A landscape with many valleys, sampled at points; each row gives a point and its height.
From any point a ball rolls to the lowest of the 3 points nearest to it. It stops when none of these is lower. Distance is the straight distance between rows; heights are no part of it.
K632: [ 96 173  99 130  80  69 137 153 210  84 118 126 105 103 116 148 109 120
 104  82 137 153 145 194 142 114  72  92 107 125 100  89 153 111 106 130
 147 130  79 127  88  78  76 137 183 115 118  60 131  98 122 104  67 111
 153 152  96 134 164 144 162 131  73 134]  (h 246)
K173: [166 156 123 154  70  81 119 120 212  73  73 146  90 111 126 148  83 148
  84 116 146 120 154 182 148  90  97 112 104 134 113  60 165 103 162 129
 141 139  93  99 110 113  90 132 173 115 123  59 117  93 115  80  56 133
 133 149 126 158 170 166 163 108 130 118]  (h 277)
K506: [123 137 172 162 170 160 172 138 106 131 207  99  84 140 184 143 162 144
 126 138 195  89 144 123 151 173 112 159 139 151 133  89 154 168  80 161
 127 138 121 155 137 124 148  88  72 135 166 157 111 133  74 153  83 196
 156 180  56 162 160 104 117 118  98 102]  (h 540)
K460: [113 148 120  85 102 125 143 155 180  93  90 138 160 105  75 132 120 133
 136 129  55 195 122 134 152 112 104  47 148  62 129 141 102 113 118 151
  79 119  59 126 112 139 103 122 166  99 109 109 147 113 195 161 148  76
 106 102 168 137 149 150 141 178  65 171]  (h 72)
K760: [158  90 116 123 104 148 133 104  80 190 181 123  99 154 148 117 126 132
 109 123 133  92  95 110 128 138 164 197 114 138 112 168 131 141 130  49
 176 155 182  89 170 125 149  77 124 167 102 180 129 146  72 117 173 165
 108 120 139 105 103 119  93  94 195  94]  (h 620)
K636: [157 118 183 185 134 127 163  70 153 134 129 126  85 128 165 142 128 164
 144 149 166 142 136 122 183 106 158 133 128 147 139  75 134 164 165 196
 108 103  80 171 106 127 110 111  79 164 218  91  88 114 106 112  77 137
 125 152 135 154 183 117 180  98 155 145]  (h 498)
K183: [ 90 120 158 134  74 103 137 196 183  91 118 166  70 106 145 151 102 169
 107 145  73 139 106 127 180  65 113  64 117 119 172  78  95 133 163 106
  35  79  65 169 102 131 110 100  86 125 149 111 164  81 146 111 148 167
 148 138 131 228 161 172 134 157  94 231]  (h 164)
K581: [161 147 148 164 120 122 141 117  95 149 165 111  88 132 166 144 126 123
 119 107 173  85 141 141 143 136 148 199 130 184 113  92 151 115 142 134
 149 136 173 127 143 148 137 111  80 171 165 115 120  93 115 102  71 158
 122 192  94 147 156 122 165 116 148  98]  (h 907)
K331: [117 133 159 158 156 110 146 126 142 115 136 102 106 132 143 135 130 127
 157 122 169 125 131 143 137 132 127 148 137 149 137  94 131 148 127 156
 119 113 119 162 110 105  97 143  99 130 192  98 127 119 119 120  81 127
 137 155  89 123 154 109 160 115  98 116]  (h 362)
K32: [154  74 143 147 149 165 124 117 112 131 109 160 115 163  88 123 132 143
 110 129 122 150 130 133 143 124 152 107 153  85 151 151 131 139 163  91
  81 116 133 112 136 169 171 148 114 135 118 170  98 157 116 106 173 139
  95 105 159 139 118 122 134 118 171 125]  (h 296)
K181: [119  91 142 101 137 151 118  77  88 177 154 127 150 154 125 170 122 110
 175 124 120 143  78  97 140 140 201 142 131 121 146 142 104 155 130 136
 126 118 182 113 137 114 175 116  85 217 160 166 114 160 147 143 200 122
 118  68 168 136  90 121 118 141 186 134]  (h 351)
K942: [123  84 143 124 146 150 114 110 101 128  79 150 161 128  69 128 127 113
 154 133  89 159 125 104 120 129 173  80 147 117 123 142 130 139 182 161
  89 113 141 123 117 149 155 170 121 141 147 134 113 149 183 115 162  64
  93  80 179 122 110 147 157 167 155 150]  (h 153)
K805: [156 130 129 129  90 100 117 128  87 159 138 124 102 127 156 131  96 124
 123 105 127  76 126 140 112 144 165 195 123 182 108 139 154 104 142 103
 179 170 208  96 146 128 122 114 124 171 136 137 131 109 129  95 124 149
 101 162 139 111 114 113 122 106 168  93]  (h 651)
K302: [176 110 165 165  91  93 132 100 209  94  94 159  72 113 158 151 103 182
 103 155 154 137 139 155 179  60 138 114 109 121 144  56 136 125 171 151
 108  94  80 130 106 117 102  98 119 141 176  84 120 108 128  91  92 138
 146 135 152 183 186 144 164  99 156 147]  (h 157)
K115: [151 101 173 166 159 160 163 142 137  98 153 148  86 142 147 127 143 166
  89 148 165 125 127 134 162 135  95 103 148  92 156 119 133 152  97  72
 109 138  93 141 140 126 133  90 117 123 110 190 120 115  86 144 114 218
 138 142 115 165 160 117  96  87 137 135]  (h 318)
K229: [133 106 164 142 173 177 143 125  92 146 158 139 110 154 127 132 147 135
 130 145 151 114 129 118 144 146 150 129 148 112 156 146 135 158 117  95
  96 123 135 130 148 146 165 121  81 150 129 189 119 157 104 135 162 168
 130 120 128 143 112  99 108 122 159 121]  (h 261)
K41: [150 114 154 157 126 113 125 143 176  89  94 156  96 126 130 147 113 158
 117 145 131 150 137 168 152 121 132  95 133 100 151  98 132 133 146 133
  96 112  94 132 114 117 103 133 130 126 146 122 116 119 133 102 112 147
 123 129 140 156 151 118 145 100 127 142]  (h 111)
K839: [ 88 177  84 131 105  70 147 142 204  95 101 105 123 110  98 137 109  89
 122  88 135 152 143 166 124 115  94 101 103 130  99 108 139 135 119 154
 140 117 100 152  88  75  64 153 168  92 136  59 138  97 119 116  62  69
 155 146  80 101 157 140 161 133  70 128]  (h 73)
K644: [116 159  97 145  90  77 118 132 151  96  82 117 128 123 109 136 104  91
 114 118 144 113 169 146  94 122 120 124 103 154  87  95 151 116 178 167
 152 142 150 131  92 113  81 171 155  87 129  65 144  95 128  91  59  76
 120 143  97 109 149 135 163 133 118 108]  (h 250)
K840: [ 93  94 145 103 174 205 129  92  74 184 175 116 149 166 127 111 170 129
 133 143 154 119 100  89 140 127 136 131 150 110 178 164 104 147  63 106
  89 105 122 151 176 151 190 126  83 137 111 207 134 176 123 184 191 147
 161 108 113 141  86 131  95 155 133 122]  (h 186)
K534: [102 115 178 141 177 127 150 137 143 118 129 126 119 145 131 137 131 138
 182 150 133 157 122 125 159 143 151 111 148 120 165 113 108 167 114 158
  82 109  79 170 118 113 105 137  79 145 181 145 118 136 136 144 132 144
 119 124 131 127 135  96 134 115 108 150]  (h 208)
K648: [110 141 159 146  92  90 152 164 204  95 146 130  75  97 165 147 120 177
 128 124 129 155 114 138 178  75 117 108 107 127 156  69 111 132  98 127
 102  81  56 182  97  80  84  87 107 123 180  88 138  91 107 132  98 152
 166 164 135 184 175 143 151 115  92 181]  (h 445)
K768: [ 70 132 101  66 172 170 110 122 106 166 127 105 197 128 134 104 159 124
 160 136 111 148 117  97  91 146 121 113 152 110 170 159  77 101  65 177
 111 112 130 140 153 153 165 158 137  99 113 142 141 164 184 183 163  81
 165 118 112 100  68 151  99 174  67 143]  (h 141)
K435: [132 108 149 115 143 167 148  98  75 188 197 119  94 152 162 176 136 113
 164 135 152 104  97  93 162 180 212 151 133 142 135 117 135 186 128 145
 123 134 178 108 139  96 166  82  62 226 178 179 125 130 108 143 155 167
 113 100 130 156 116  99 127 115 187 127]  (h 309)
K474: [ 82 147 110  84 169 130 105 148 115 143 149 107 200 107 126 110 154 107
 163 128 131 126 129 108  80 136 113 148 132 141 135 161  91 101  74 164
 155 123 140 131 132 131 132 154 134 106 113 104 143 180 167 167 165  92
 173 127 109  94 105 115  98 158  69 129]  (h 159)
K109: [126 151 136 156  96  80 139 135 203  80 112 122  94 122 134 152 118 152
 122 110 159 145 139 167 157  93  98 122 116 129 131  79 139 126 113 139
 134 122  83 151 103  88  88 119 144 114 166  71 126 102 123 110  63 128
 146 158 107 151 173 136 167 107  98 134]  (h 368)
K771: [126 123 170 148 163 129 146 141 149  95 132 132 105 135 153 138 137 146
 150 142 155 139 131 146 151 139 132 114 138 104 159 100 123 153 115 141
 104 112  87 143 116 107 100 123  99 124 168 136 114 126 120 140 107 161
 130 137 110 142 146 105 132 108 107 132]  (h 220)
K263: [142 126 125 138 123 104 112 148 118 114  98 136 132 122 119 131 125 107
 122 120 132 107 157 141 101 145 131 133 124 156 106 117 157 112 168 133
 134 139 169 111 109 129 101 180 134 114 137  97 133 120 138  85 108 105
 123 126 118 117 128 128 147 118 139 110]  (h 225)
K978: [134 125 143 138 149 135 133 134  83 163 186 113 107 134 162 134 147 114
 150 132 153  88 114 125 131 164 164 172 128 157 132 133 137 143 125 110
 136 151 178 113 145 122 141 116  81 171 158 157 131 127 111 120 139 158
 132 148 115 124 115 101 121 114 154 106]  (h 503)
K75: [100 144  96  89 164 120 113 165 133  91 118 128 177 123 104 123 151 104
 133 114 139 135 140 139  92 145  95 119 127 113 115 150 119 112 115 153
 138 123 137 120 125 129 121 164 152  89 110 108 147 138 151 145 133  99
 145 132 101 100 140 121 110 149  82 128]  (h 226)
K510: [144 116  97 115 123 149  98 108 105 118  84 151 177 113  71 116 122 119
 122 133  92 147 141 100  82 130 144 102 137 107  88 155 130  97 185 157
 102 117 155  96 121 164 140 170 153 104 106 116 127 129 178 129 149  55
  92  93 163 112 103 150 158 167 146 139]  (h 142)
K7: [125 106 150 124  88 106 139 167 198  86  82 159 110 122 113 139 108 149
 123 154  76 184 128 148 155  94 132  51 128  79 148 107 111 131 148 146
  66 109  67 151 104 118  94 114 158 123 151 108 136 106 186 111 148 114
 115  96 183 179 161 136 138 128 113 178]  (h 77)
K838: [123 122 150 126 154 131 124 161 148  85 102 142 133 130 114 139 138 129
 142 132 134 147 139 148 135 140 125 108 142 105 148 122 127 137 125 129
 107 121 109 129 123 125 119 151 124 106 132 122 122 134 139 125 125 134
 128 126 124 133 140 116 122 115 103 133]  (h 161)
K871: [154 130 153 184 101  97 144  70 141 152 103 106 101 126 138 153 118 105
 154 123 151 110 132 127 154 102 165 166 126 194 122  84 149 142 192 177
 109 116 141 169 109 127 104 147  84 166 207  81 116 100 143  76  68 115
 115 141 133 127 165 143 202 109 158 114]  (h 559)
K383: [128 153  96 131 121  81 107 158 134  84  91 143 132 111 121 123 124 102
  96 103 145 110 158 169  88 141  91 131 119 148 100 114 153 101 153 126
 163 149 160 103 112 121 107 168 167  87  95  84 136  98 114  92  81 127
 124 155  91 125 139 136 124 128 120 102]  (h 404)
K268: [149 122 117 135 137 121 109 154 104 107 108 143 122 132 126 122 138 124
  96 107 142 107 148 165 107 139 113 148 134 138 126 144 151 114 154  82
 139 137 154  93 135 140 129 155 147 103 107 127 123 131 108  99 128 163
 118 148 110 122 127 135 121 121 160 107]  (h 382)
K697: [125 166  75  92 122 139 132 107 157  83  80 142 187 112  69 122 137 121
 117 133  76 169 124 124 102 131  96  55 132  68  96 149 113  81 135 173
  88 109 108  88 109 145 129 154 183  77  88 125 148  98 181 171 117  45
  93  94 142 112 143 152 157 184  97 163]  (h 85)
K519: [134 180  68 126  93  94  82 139  99 125 105 140 165  78 106 101 101  99
 107 119  92  91 165 107  54 133 105 125 102 158  55 150 154  70 171 132
 207 176 184  88  99 150  99 143 161  95  62 100 134 111 136 127 124  72
 107 130 155  89 104 112 119 159 145 117]  (h 565)
K220: [ 96 179  65  96 131  85 131 159 166  76 108 143 172 102  94 131 139  82
 128  97 132 137 147 156  91 139  77 103 111 114  84 134 125 106 130 153
 147 132 133 105  95 109  95 164 187  84  82  84 155 105 139 145 110  72
 139 127  88 102 150 120 136 156  74 137]  (h 357)
K85: [135 100  96  85 110 157 102  79  90 216 159  97 162 141 148 127 103 144
 147 134 109 130  72 100 105 129 153 186 114 118 126 164 103 118  74 114
 169 144 158  98 169 113 183 109 148 187  83 152 103 181 126 165 187 121
 121  95 175  84  39 133 102 108 153  96]  (h 158)
K84: [122 101 174 151 183 193 169  96  90 160 196 148  90 154 139 145 157 144
 133 148 168 122 132  91 164 172 156 104 165 117 153 117 144 195 105 115
  90 134 108 150 141 144 164  85  57 171 136 203 106 146  87 162 152 192
 128 119 114 166 119  93 102 124 149 130]  (h 248)
K337: [132 125 151 140 177 152 139 151  94 139 200 117 103 146 160 120 175 124
 116 137 177  63 127 136 138 160 116 159 134 142 140 145 148 160  92  91
 139 147 146 123 158 134 151 102  97 122 125 185 126 139  88 140 116 187
 159 161  73 131 139  97  89 118 142 103]  (h 383)
K105: [161 101  76 100  81 164 111 104 100 207 150 101 142 134 136  85 117 135
 120 121  89 136  78  77 106 124 115 204 102 143  93 180 114  98 126  66
 191 141 150  97 184 144 168 102 177 138  47 150 114 181 103 141 182 122
 104 111 164  70  47 133 107 113 163 100]  (h 178)
K344: [155 145  73  80  83 126 105 121  95 190 130  96 140 117 138  81 121 133
 120 104  86 106  95 110  90 132  89 227 103 158  91 177 141 102  94  74
 236 173 154  85 173 141 148  96 161 133  44 134 100 168  99 140 155 133
 104 120 140  50  75 111  89 105 163  81]  (h 260)
K66: [157 112 125 150 120 118 113 146  97 132 103 153 103 130 128 131 114 124
 102 114 133 109 151 148 114 148 150 156 135 155 127 129 162 111 184  93
 131 145 173  93 137 144 127 154 123 144 135 121 123 119 122  76 132 137
 104 130 139 124 122 126 142 102 177 103]  (h 262)
K967: [125 140 103  96 104 102  91 128  89 163 128 114 181  99 127 125 112 109
 158 120  92 106 125 106  91 147 142 168 108 160  82 159 134  96 108 139
 185 167 182 105 127 122 128 127 139 155 111 111 129 153 159 134 162  88
 122 113 168  79  73 109 112 139 133 102]  (h 373)
K869: [179 112 122 150  91 139 151 111  74 181 168 121  63 152 181 136 113 144
  90 109 151  77 114 114 132 155 171 212 132 172 102 127 157 126 140  64
 190 163 198  81 178 138 144  55 109 178 109 173 127  97  80 102 111 194
 107 158 110 130 137 128 111  91 210  97]  (h 852)
K846: [115 103 107  92 141 183 106 101  87 194 184 101 153 148 131 102 156 122
 115 145 121 123  93  94 109 113 132 155 128 124 146 180 105 109  81  81
 129 122 147 120 173 152 197 125 145 130  90 177 137 190 124 148 189 127
 152 114 132 108  64 137 101 136 141 119]  (h 176)
K133: [132 143 146 139 119 110 133 178 180  73 143 150  78 107 159 154 126 177
 104 123 147 117 137 183 172 106  92 101 125 108 150  98 137 118  87  78
 124 130  74 133 120 100 114  79 150 126 112 133 128 105  98 121  86 200
 153 158 119 184 161 143 123  99 105 146]  (h 417)
K597: [127 130 123 118 171 141 114 154  92 144 180 112 139 132 145 110 167 114
 115 129 152  78 126 133 102 141 101 176 126 145 140 174 126 129  93  88
 156 142 156 106 156 132 149 126 117 122 107 155 135 167 103 139 158 155
 156 148  98 113 119 114  82 122 136 106]  (h 273)
K157: [144 123 122 120 134 119 103 159  83 158 155 121 128 122 143 107 137 118
 113 119 121  81 121 134  98 140 124 191 122 159 117 167 137 111 127  75
 183 161 179  89 146 133 134 110 134 129 102 137 130 155 108 106 156 151
 132 151 124  95 104 112  88 120 159  92]  (h 432)
K847: [135 148 135 150 184 152 147 161 105 122 188 116  90 147 171 109 164 129
  95 121 198  65 135 147 136 154  74 157 129 150 137 138 153 150  83  78
 167 150 126 121 166 129 148  88 125 105 112 179 131 126  73 128  82 212
 168 180  52 134 169 125  83 101 149 106]  (h 410)
K552: [142  98 106  99 128 155 106 118  85 159 126 135 159 122 109 116 131 120
 130 112 102 130 114 111 100 128 141 144 127 132 115 166 122 108 141 104
 131 127 163  98 142 141 168 142 146 133 114 137 117 157 149 125 188 101
 115 111 167 112  80 142 123 145 154 124]  (h 103)
K248: [ 93 141 148 138 102  79 142 169 212  99 125 123  93 110 130 138 111 136
 142 129  96 171 108 147 169  75 123  93 117 127 146 103 111 147 104 147
  96  91  50 190  80  81  63 118 129 106 174  79 144  85 131 135 105 121
 152 140 137 148 157 134 138 124  70 181]  (h 468)
K285: [ 97 162  97  68 139 129 141 129 163 104  94 125 197 112  76 127 138 113
 159 127  82 187 122 102 123 129 105  66 153  74 132 147  93 112  95 195
  88  91  69 132 124 141 112 150 159  78 118 117 151 115 195 186 122  58
 123  94 129  95 133 149 140 176  48 163]  (h 81)
K753: [118 198  58 128  91  68 101 127 125  81  95 133 162  99  90 119  99  70
 108 121 123  98 177 124  57 133 108  99  88 147  62 124 133  87 191 164
 167 155 176 103  96 130  75 166 163  73  74  93 149  92 118 111  92  40
 116 128 118  96 131 124 139 158 121 139]  (h 375)
K687: [161 137 144 183  84 102 146  73 195 110  82 110  96 124 126 151 110 155
 113 125 162 123 139 158 166  62 118 148  99 150 118  66 151 145 158 166
 132 108  76 163 107 114  83 125 107 134 186  36 112 101 105 102  54 109
 143 171 130 135 211 145 186 109 142 118]  (h 243)
K24: [120 153 128 137  69  72 116 125 103 154 130  97 143 123 140 131  80  96
 155 111 111  86 140 126 100 134 149 186 100 196  87 127 145 103 134 141
 190 173 210 138 118 112  92 131 131 160 147 101 148 107 137  95 107 108
 108 148 144  97 114 108 143 124 135  85]  (h 833)
K774: [ 98 112 185 138 183 166 152 125 109 119 158 125 125 160 134 132 158 144
 174 152 146 147 136 106 157 149 145  99 154 101 183 119 101 181  83 137
  82 114  98 171 149 138 137 110  58 145 155 183 118 146 119 175 158 171
 122 108 124 150 126  98 100 135 112 139]  (h 227)
K888: [113 137 137  89 112 139 139 165 173  83 101 143 151 117  96 139 119 142
 127 123  74 184 130 148 165 110  78  65 144  61 153 140 107 109  94 107
  83 129  67 140 123 143 116 120 160  98 102 122 137 123 169 157 159 125
 119 108 155 159 148 144 112 163  72 162]  (h 64)
K288: [115 137 171 161 150 129 168 143 142 103 170 118  88 127 168 139 149 160
 149 138 173 129 137 133 169 143 114 129 138 117 157  88 124 158  77 148
 119 120  87 171 117  98 114 101  88 125 174 139 115 112  89 163  80 176
 147 168  94 155 161  98 131 101  86 129]  (h 311)
K609: [131 106 177 158 107  83 152 122 200 123 109 133  89 135 156 122 117 166
 146 174 103 174 109 118 183  72 171  81 124 128 162  79  94 169 148 180
  82  75  42 193  85  96  78 106 117 130 202  92 127  88 134 134 123 142
 139 114 162 162 167 135 135 108 118 193]  (h 467)
K307: [128  96 195 176 147 120 148  88 154 148 121 136  87 147 159 127 130 148
 184 168 132 171 117 106 184 106 193  89 145 146 160  89 113 191 167 199
  91  96  66 182  84 120 104 118  78 170 206 126  91 116 134 115 127 143
 115 114 159 146 152 112 162  95 135 185]  (h 474)
K780: [137 134 114 150 120  98 119 142 172  76  71 143 123 111  94 148 116 113
 118 129 110 154 157 162 115 124 117  83 122 111 111  99 148 123 171 155
 111 134 111 118  97 123  84 161 170  96 119  84 136 112 149 101  96  94
 108 108 131 123 140 134 158 118 119 134]  (h 371)
K515: [144 106 180 171 152 142 151  99 115 150 138 148  66 137 155 157 133 146
 149 146 151 135 132 124 166 155 186 117 153 138 156  90 140 167 161 157
  85 121 103 146 117 132 133 116  68 190 191 158  92 133 124 108 120 154
 109 124 126 158 131 101 171 100 165 158]  (h 489)
K377: [102 143 117 127 146  97 146 147 174 102  91 110 154 130  72 127 129  80
 165 136 106 176 130 110 120 122 144  88 121 128 109 127 113 164 146 193
 101  99  88 164  82 101  71 176 151  95 152  84 143 119 153 139 113  69
 124  94 133  93 149 128 143 135  72 139]  (h 403)
K108: [180 123 147 175  92 100 115  90 176 105  57 152  87 117 135 147  92 148
  92 133 159 115 167 159 148  99 129 138 123 160 127  60 176 113 199 146
 130 130 120 112 121 140 102 149 117 135 154  75 105 101 124  62  72 130
 125 142 136 157 173 152 182  98 158 107]  (h 213)
K448: [134 108 178 148 109 126 149 163 169  86 127 164  85 128 156 142 112 185
 121 159 120 157 132 144 178 103 138  77 132  77 167  97  93 150 108 111
  78 110  77 171 126 112 112  79 104 124 156 144 137 105 123 140 144 182
 135 126 147 196 149 125 117 111 116 184]  (h 148)
K969: [ 92 113 112  85 150 161 102 117  96 176 136 102 192 115 121 114 139 120
 157 130 108 146 109  93  90 134 149 129 142 123 141 168  98  97 104 148
 119 115 157 123 141 146 174 151 137 139 133 142 132 180 183 155 181  89
 142 108 153 111  55 150 121 169 117 129]  (h 132)
K391: [147 139 102 164  81  93 106 125 125 107  60 140 130 103 107 133  93  88
 115 130 109 119 169 125  85 131 150 119 104 169  88  91 171 116 221 159
 128 149 162 116  99 136  91 186 154 106 116  94 136  97 147  81  91  71
 107 105 149 122 117 145 168 130 152 112]  (h 104)
K909: [123 156  63  67 161 154 102 137 114 154 142 106 164 112 141  53 164 114
  85 121 116 120 118 119  60 118  39 153 111 130 104 199 115  80 111  84
 193 137 134  98 163 158 169 123 201  67  40 129 125 173 115 143 149 135
 164 148  86  91 107 148  84 144 131 123]  (h 506)
K970: [123  92 162 136 159 188 153  85  76 177 180 147  99 172 123 164 144 123
 143 129 147 139 105  89 163 158 197 114 155 114 148 131 133 190 130 104
  95 120 147 120 133 140 191  91  54 210 146 218 116 150 101 135 179 166
 116  84 138 160 108  95 120 123 186 140]  (h 270)
K200: [134 142 121 125 177 139 134 166 128  98 157 126 107 151 135 112 166 127
 105 118 166  88 128 159 129 136  70 133 137 121 147 146 137 147  91  60
 148 142 110 114 147 129 144 119 149  94  86 167 135 137  82 125 102 204
 153 149  78 132 153 128  88 104 133 111]  (h 101)
K455: [138 164  67  91 121 138  80 133  96 163 124 118 178  94 130  82 137 124
 101 114  83 117 128 109  63 135  74 150 112 150  78 189 124  67 125 107
 198 153 156  86 138 154 148 133 178  86  54 122 118 161 128 141 157 108
 127 134 138  80  79 130 106 146 138 110]  (h 418)
K662: [107 171 106  95 145  96  88 151  92 162 159 100 186 106 153 100 146 111
 141 109 124  87 134 134  74 143  88 171 113 181 113 173 127  97  65 132
 205 165 166 116 141 131 131 125 147 123  94 104 136 173 128 139 152 100
 163 156 108  78 105  84  90 132  97  93]  (h 245)
K850: [148  97 130 122 122 136 121 122  80 152 140 136 110 133 134 144 119 124
 137 119 135 113 118 128 126 136 182 162 129 150 126 150 142 132 153  99
 130 133 183 103 142 124 146 129 100 185 144 147 130 131 130 105 168 137
 107 108 154 126 102 116 128 115 184 113]  (h 364)
K656: [114 135  77  67 127 180 134 111 118 130 104 117 185 129 113  82 148 132
 117 135  86 169 117 116 115 146  84  86 152  42 148 164  95  93  83 134
  93 103 105 119 142 167 188 157 189  64  90 156 152 126 163 183 141  91
 128 118 112 123 101 178 119 179  73 149]  (h 195)
K651: [105 127 109 115 152 131 111 102 110 136  97 115 200 111  66 126 126  76
 189 145  80 157 123  68 115 129 176  82 130 143  99 155 114 131 179 205
 103  95 128 133 110 141 123 167 139 126 150 119 135 141 211 131 137  24
 105  71 179  84  98 157 150 178 127 154]  (h 155)
K587: [170 103 149 173 119 115 118 111 141 117  72 163  81 126 140 136  94 146
  98 128 137 125 151 157 135 125 145 127 136 140 140  90 167 126 191 125
 110 129 131 104 126 136 129 160 119 146 159 119 102 119 129  68 100 140
 110 122 143 142 138 136 170  86 177 119]  (h 168)
K90: [120  92 121 100 153 182 117 112  96 144 104 138 175 149 103 113 149 133
 123 133 111 165 119 112 123 126 132 104 153  77 146 157 110 113 126 128
  93 106 133 124 147 167 188 158 141 111 119 150 123 166 162 144 165 104
 116 108 148 124  92 157 119 167 123 123]  (h 134)
K579: [125 136  97  88 151 157 130 138 137  89 100 143 176 126  98 112 152 127
 103 117 105 155 128 145 112 137  82 104 146  70 125 160 116 109 116 112
 114 116 114 100 127 149 161 156 178  83  77 124 134 129 146 140 150 122
 122 116 119 125 130 145 110 155 101 132]  (h 167)
K955: [120 176  60  92 127  96 110 159 131  87 105 154 166  98 104 105 143  96
  92 101 126 124 142 159  73 141  58 109 111 123  80 158 128  93 148 115
 181 144 148  72 108 127 118 155 200  74  50  92 147 105 120 130 110 110
 133 141  94 108 151 136 113 152 109 131]  (h 511)
K431: [111 129 175 139 114 118 149 185 155  84 148 143  99 122 155 142 110 172
 142 149  95 161 122 128 184 104 126  69 128  89 176 107  79 161  85 112
  76 117  59 203 133 107 104  69  76 128 151 150 155  90 123 170 158 182
 136 122 136 192 155 123  97 138  78 183]  (h 160)
K777: [123  87 170 147 163 211 174  90 112 147 170 134 136 188 110  99 144 160
  92 156 156 133 119  90 171 121  74  85 157  77 166 147 113 170  65  51
  93 128  71 176 174 155 164  72  89 105  80 211 139 117  85 188 164 211
 133 109 104 156 142 124  60 120 114 123]  (h 276)
K781: [134 120 135 106 111 119 123 114  76 181 185 108 134 147 163 144 109 123
 168 137 133  83  92 125 123 158 174 200 109 151 123 152 125 136  82 128
 175 170 188  97 149 104 140  84  98 203 141 156 129 145 111 134 160 156
 115 123 150 108 103  99 100 109 159  91]  (h 636)
K335: [129 124 134 121 171 171 151 149 128  92 133 139 129 154 111 113 157 137
  98 132 133 122 129 147 148 126  74 121 144  83 162 158 119 144  86  57
 120 134  90 134 159 143 155 122 147  92  78 179 131 144 103 140 138 188
 140 124 107 133 147 131  87 115 126 122]  (h 233)
K691: [119 113 150 108 170 173 142 133 125 105 120 139 150 156 114 130 151 160
 130 142 128 152 125 133 161 133 104 108 157  63 182 147  96 146  79 100
  92 116  82 153 161 141 151 130 110 110 101 169 128 148 136 177 159 166
 133 109 124 144 138 129  89 140  94 120]  (h 263)
K354: [152 131 170 177 133 127 156 111 158 102 130 123  83 121 160 153 135 170
 130 133 184 126 145 149 169 117 128 143 140 131 143  74 140 139 129 151
 115 116  97 154 118 119 118 104  92 148 182 104 109 117 103 121  69 166
 134 171 104 160 171 118 165  98 134 126]  (h 523)
K811: [100 124 136 100 179 150 112 146  99 142 145 120 162 134 130 124 162 122
 144 132 148 114 122 126 114 148 131 148 141 125 157 157 116 126  86 121
 122 126 151 128 142 143 155 152 106 122 117 144 146 170 138 154 168 134
 154 128 117 114 114 117  99 146 111 119]  (h 193)
K679: [138  71 122 103 119 182 126  63  82 201 199 133 136 188 120 140 126 129
 121 132 136 136  64  76 139 125 190 156 134 119 145 165  97 140 124  88
 131 111 166 112 168 126 207  92 120 184 107 194 118 176  94 149 208 143
 123  81 166 138  72 134 106 129 177 117]  (h 365)
K134: [150 127 107 116  88 106  92 141  76 141  98 137 148 101 119 124  89 113
 121 113  87 104 136 111  87 140 156 162 115 166  84 153 159 100 161 111
 180 161 196  94 123 132 116 139 147 143 109 112 129 114 147 110 150  93
  91 111 184  95  92 129 125 136 155 108]  (h 450)
K573: [130 153 116 158  53  73 108 109 119 131  84 105 123 105 117 133  81  84
 123 112 107  89 168 116 100 115 161 154  99 198  82  88 164 109 202 158
 160 161 197 151 102 132  86 170 136 124 141  83 149  86 143  72  69  74
 109 140 141 111 131 142 171 131 150 101]  (h 74)
K283: [ 94 156 116 146 130  82 135 134 149 104 128 102 132 132 133 129 123 109
 125  86 173 117 135 172 109 121 106 162 121 156 110 113 137 126 117 153
 157 124 149 155 103  94  91 148 131 108 168  72 137 103 110 109  64 110
 155 174  52 118 161 126 141 127  84 103]  (h 497)
K700: [104 174  83 151  92  90 117 119 132 123 100  99 150 108  90 116 101  51
 152 131 105 109 173  92  86 119 160 117  90 171  75 123 144 128 201 191
 148 145 169 150  84 123  61 177 150 100 129  82 152  97 131  99  84  23
 118 121 140  88 123 146 157 155 125 123]  (h 205)
K626: [133  84  77  93  94 168 102  78  94 208 152 107 174 146 129  94 110 142
 134 131  76 156  71  80  98 131 142 139 121 116 106 167 100  77 122 119
 136 120 160 103 162 143 211 118 194 148  88 165 114 168 139 141 190  80
 104 104 177 100  21 164 129 143 148 118]  (h 140)

Where does a ball stop that starts at each point below?
K760 => K552
K435 => K41
K229 => K41
K506 => K41

Call two points neighbours if one is among the 3 nearest of the other. Go from one point of each pair to the other, from neighbour to neighbour, staying as low as possible. Name the highest point that can't be avoided.
K839, K41 => K66
K552, K200 => K691
K839, K573 => K644
